Each row is a point on a tangle of strands that fork and nearly touch. The rows are in no order.
Points whose rows are less than 53.3 apart are linked; no others are. Some points are linked to none.
taga: 27	-16	17	29	-10	-16	-3	-27	-15	16	-6	-14	15	-1	9	5	33	32	-29	-15
Geru: 38	-9	-1	-10	-16	-7	-12	-18	-19	-5	27	-1	34	3	-10	-12	-4	-26	-26	12
soted: -1	4	16	4	6	20	-4	-16	16	13	9	-16	-4	9	-6	-12	-18	-20	2	24
masu: 36	-1	2	9	-4	-21	9	-33	-12	16	2	-20	35	-1	2	-5	26	36	-26	3
puvev: 25	-13	-74	-13	9	-8	-16	-15	16	-19	0	-3	5	-4	-20	1	-16	-2	28	-3
tev: 1	-41	29	31	-29	-9	-15	-24	-5	17	10	4	-14	0	-2	-6	17	-31	8	0
Gofo: -1	5	10	23	33	2	10	6	16	20	-2	-13	-12	29	1	17	-4	25	-35	11
relup: 24	-12	15	-13	-10	-24	3	-1	4	-12	10	-4	2	-24	-25	-24	24	19	-3	-9
suba: 36	-13	-15	-17	0	-34	5	-3	-7	-23	15	-4	4	-19	-14	-20	35	26	5	-19
Suke: 22	6	-13	-31	3	-3	-2	13	8	-13	-26	5	21	-30	-22	-8	-13	26	-22	-16
nubi: -16	30	-37	-8	51	4	11	15	18	5	-15	-10	-22	17	22	17	-24	22	0	3
vusel: -47	-13	42	12	-22	13	15	-3	19	9	-10	11	-6	1	32	11	37	-25	33	2
Bisen: 10	0	21	20	15	3	8	-2	2	23	-8	-7	6	14	-3	7	1	26	-48	-3
mek: 9	-28	32	30	-26	-19	-4	-15	-18	12	-12	2	4	-5	1	6	31	16	-26	-19
savuk: -5	22	-14	-10	24	24	7	-1	36	3	-13	-17	-12	9	-3	-4	-23	-4	27	24
pagil: 1	29	-49	-10	-12	-5	4	-18	3	3	0	-12	14	18	-19	4	-27	-12	13	43
loz: -10	6	9	-2	9	-24	10	42	-17	-17	-1	12	-25	-29	16	9	15	47	-7	-23
vodu: -1	-34	19	10	-23	-12	-2	-10	-12	-1	25	11	-9	1	-8	-16	23	-23	16	-4
piva: -15	-17	27	28	34	5	7	24	23	17	-5	-7	-21	36	2	18	5	3	-36	-5
lor: 4	16	-47	-17	26	6	-12	9	3	-6	-31	7	10	-9	4	16	-44	20	-19	-16
kes: -23	9	-12	-30	12	28	-2	21	32	-16	-21	3	-12	-18	6	-5	-17	-13	34	-16
fuv: 17	-3	15	-30	-23	-10	0	17	-13	-13	-7	18	38	-26	-19	-19	3	2	-25	-10
dufas: 2	-14	26	5	-14	11	-14	-18	4	12	17	-8	-1	3	-1	-10	-12	-39	-5	17
sovil: -22	16	6	-4	16	35	2	0	-6	4	4	-4	3	12	28	5	-13	-8	-1	-10
Dav: -13	3	25	1	11	8	6	30	-12	5	-3	18	-5	5	2	3	-1	14	-26	-18
Dezo: 37	7	-15	-1	5	-22	5	-30	-3	6	12	-16	19	-1	-15	-13	13	28	-10	11
sim: -14	-30	52	23	-25	-35	16	17	3	7	-27	22	-4	-8	-9	15	27	20	-36	-4
Letad: 12	-16	-4	11	5	-10	-3	-9	-5	-11	34	-11	-24	3	5	-15	33	1	37	-7
fegep: 5	-11	16	-15	-25	-25	5	10	-18	-14	10	21	17	-21	-24	-21	19	5	-4	-11
mupin: -23	3	28	-4	-26	-5	3	20	-37	-9	-1	32	17	-8	-3	4	-5	-9	-7	-6
med: 5	3	4	-1	-2	0	-5	-3	-23	-3	13	3	3	-3	-6	-11	6	12	-6	-17
kavi: -31	-17	38	19	21	17	14	22	24	16	-5	3	-27	28	12	12	9	-12	-8	-5
nev: -22	-10	35	26	2	-6	9	26	-15	7	-10	19	-13	10	6	18	19	22	-31	-23
deno: -24	-32	47	31	-18	-14	5	13	6	15	-21	20	-25	3	-8	16	12	-5	-28	-5
zibed: -41	-4	30	18	-6	-12	21	30	-25	0	-10	33	-8	8	6	21	14	18	-9	-14
noz: 43	-12	-47	-26	-5	-9	-12	-3	-4	-28	-1	8	35	-14	-16	-7	-5	-6	-11	-19
sopep: -11	-4	-5	-24	-24	-8	-1	18	-29	-31	16	27	16	-10	-11	-6	-4	-34	19	-9
tokof: -4	8	-20	-10	23	-6	-6	31	12	-22	-3	-10	-48	-30	15	-1	-2	24	31	-16
tigi: -2	-24	31	38	-13	13	-16	-21	-4	29	-17	1	-5	12	14	21	-9	-30	-39	-1
tuvoz: 20	8	4	-30	-8	6	-7	20	-4	-10	-19	9	34	-21	-12	-8	-16	7	-37	-11
lonop: -16	17	10	-11	1	41	-4	-10	-3	3	10	-10	18	7	36	6	-7	-33	5	1
rurit: 8	16	-30	3	8	0	9	-33	14	7	17	-20	4	25	9	-10	6	-15	49	34
zesos: -16	-15	40	12	-18	-26	10	22	-2	0	-5	15	-18	-15	-16	2	22	24	-11	-3
Dumum: -17	-2	5	-14	-11	21	4	-16	1	-7	24	4	17	2	37	-7	37	-44	40	-10
Gamis: 7	10	-5	16	11	5	5	-28	28	24	8	-27	-5	19	15	-7	19	-4	54	42
mivuz: 43	-5	-35	-22	-9	-5	-10	-6	-12	-26	20	3	32	6	-15	-8	-9	-27	-12	-1
rom: -5	25	-67	-8	13	-7	1	-8	17	3	-22	-9	-9	3	-2	14	-29	21	30	19
serur: 13	-4	-30	-19	6	9	-11	-6	18	-22	1	-8	-3	-8	-22	-16	-12	-16	35	1
tov: -2	16	-6	1	34	10	4	27	28	-10	-3	-24	-44	-11	16	1	1	20	31	6
fof: -22	-2	22	-13	-8	18	5	9	7	-5	7	4	-10	-7	-3	-14	-2	-22	23	-4
Zipof: 27	6	-28	-4	13	-17	-6	-8	10	-15	10	-19	-16	-10	-22	-17	6	23	24	7
Siz: -8	22	-10	-5	43	21	15	16	42	5	-11	-21	-24	10	18	2	-6	12	29	18
beri: -10	-21	20	9	-14	-11	4	0	-5	-10	26	3	-26	-5	-2	-14	31	-7	43	-2
lusup: 22	5	-25	3	0	4	-5	-28	-23	-1	30	-7	19	22	2	-7	-6	-19	1	9
Zot: 16	19	-33	-22	10	7	-17	5	-14	-10	-22	7	27	-10	-2	7	-32	9	-21	-13
zoko: -7	25	-15	22	2	-12	12	-24	-3	30	2	-16	-7	27	-4	9	-9	22	-1	38
kem: -32	-8	30	7	-20	-24	13	17	-10	-11	6	21	-16	-9	-13	-2	11	9	19	2
mebu: 6	20	-11	17	-10	-13	5	-30	-7	29	6	-13	16	20	-11	2	-16	6	-18	42
maz: 4	23	-66	-13	-10	-9	-3	-10	11	-1	-20	-7	13	4	-24	10	-33	10	9	24
biva: 0	-26	31	32	-22	1	-13	-19	-18	19	-11	5	0	7	5	12	8	-9	-33	-12
kapug: 30	12	-38	-3	9	-27	5	-22	5	-3	9	-16	4	3	-25	-13	5	24	11	24
kibot: -10	16	-23	-27	13	35	-3	7	37	-11	-20	-7	0	-5	-1	4	-32	-21	21	6
Vub: -16	11	19	-5	-5	35	1	-23	11	6	13	-12	18	5	39	0	22	-39	23	6
kanin: 14	13	-18	-18	1	11	-14	-2	-20	-15	4	4	20	-7	-6	-7	-15	-2	-10	-12
novi: 5	2	-2	-20	-8	20	-8	0	6	-14	14	-5	1	-3	-8	-17	-15	-32	20	0
garo: 32	3	-41	-27	3	-12	-5	-8	11	-20	-17	-4	25	-23	-23	-6	-8	23	-8	-15
rese: -16	36	-54	-5	32	-3	9	7	22	11	-24	-11	-23	13	14	16	-30	22	23	18
Sumov: 12	-6	-9	-5	-1	-9	-3	-7	-14	-13	26	1	-9	-4	-8	-18	16	1	21	-16
luto: 4	17	5	10	-4	11	-4	-22	-4	20	5	-11	15	19	-1	10	-30	-17	-27	38
lotim: 7	-1	-37	-32	-13	20	-23	11	-11	-33	2	4	21	-12	4	12	-27	-40	16	-21
tid: -44	-13	47	11	-6	22	13	14	23	11	-7	11	-13	13	22	10	15	-26	9	1
gopa: -9	12	-4	-3	13	-16	2	39	-5	-22	6	-5	-47	-33	22	7	12	36	14	-15
zop: 8	-6	33	12	0	10	-5	-3	-9	19	-5	7	17	11	-3	7	-12	2	-53	4
ruve: -1	-1	26	19	-4	21	-10	-16	-7	24	3	-7	11	17	9	15	-20	-23	-37	16
Rire: 10	-1	-18	-33	-23	6	-16	21	-33	-33	13	15	26	-8	-1	5	-12	-40	4	-15
dufem: -13	-45	33	33	-34	-3	-13	-18	4	27	-15	9	-24	-8	3	10	5	-46	-1	-1
nir: 21	-18	20	12	-20	0	-16	-20	-18	13	20	0	17	1	-6	-6	1	-27	-23	7
kilit: -7	28	-25	13	11	0	11	-26	0	20	11	-23	-7	20	5	1	-3	11	30	32
Mus: 14	-9	18	19	3	-4	-7	-21	4	14	10	-14	-11	1	-12	-10	7	14	-7	12
zulas: 0	7	10	-3	23	-15	8	40	-11	-3	-10	6	-6	-16	18	6	15	53	-31	-25
Goba: 5	16	-13	-5	5	14	-1	-14	28	6	0	-18	0	11	-17	-14	-22	-18	26	42
Nef: -14	17	11	16	21	28	5	2	-13	14	1	-1	-1	21	20	12	-15	6	-25	-15
gagi: -2	16	5	-4	21	17	-2	21	-21	6	-9	12	13	8	11	2	-12	20	-37	-18
Buv: -20	-6	-3	-15	-21	-25	11	13	-20	-29	17	31	0	-12	-19	-11	7	-11	33	-8
bir: -23	0	10	-11	-7	-5	8	17	-11	-13	6	15	-16	-13	-5	-10	3	2	28	-14
zifa: -36	-8	28	-2	-25	13	8	-13	10	2	8	12	13	-3	35	0	44	-37	38	-1
madop: -5	28	-34	-12	37	10	2	13	8	1	-19	0	-4	9	2	11	-36	20	-19	-3
kolip: 17	2	-49	-15	13	-4	-15	-4	15	-20	-8	-10	-10	-16	-18	-6	-15	12	26	-9
gopem: -7	-2	27	13	7	-12	14	32	-23	5	-14	11	1	-5	18	18	28	46	-35	-29
Zekav: -11	-43	41	32	-21	-6	-7	-4	15	30	-22	12	-29	-2	-4	9	0	-27	-24	-2

A fork is a point with three links, a tip a point with one. Leave the first point through the second and follow the links. Name the first fork or tip that comes.
dufas; nir: suba
zifa; vusel: ruve
tigi; biva: kolip
Gofo; piva: nev
kanin; med: bir
Sumov; med: pagil
Suke; garo: savuk

A fork is a point with three links. Follow the links from the first point to the second and name the forks in between, in order.
kolip; nubi: bir
Geru; nev: savuk
pagil; Zipof: bir, kolip
kilit; vodu: ruve, kolip, bir
lonop; nir: nev, savuk
sim; mebu: bir, kolip, ruve
biva; vusel: ruve
tigi; lotim: kolip, bir
zifa; gopa: nev

Follow the links from the first point to the second, and from the first to the third. Name the last point that the two ways share.
zoko; tid; kem: ruve
kilit; Rire; sovil: ruve
kes; zibed; tuvoz: savuk
lotim; rom; mebu: bir
pagil; Rire; Zipof: bir

Name the points in between on the shortest way along the links from the first point to the second, in order.
Letad; puvev: beri, vodu, tev, dufem, Zekav, deno, sim, zesos, kem, bir, fof, novi, serur, kolip
zulas; soted: loz, gopa, tokof, tov, Siz, savuk, Goba
bir; lonop: fof, novi, serur, kolip, Zipof, kapug, Dezo, masu, taga, mek, biva, tigi, ruve, zop, Bisen, Gofo, piva, kavi, tid, vusel, zifa, Dumum, Vub
noz; gagi: mivuz, Geru, nir, dufas, soted, Goba, savuk, Siz, tov, tokof, gopa, loz, zulas, gopem, nev, Dav
beri; nubi: Letad, Sumov, med, kanin, Zot, lor, madop
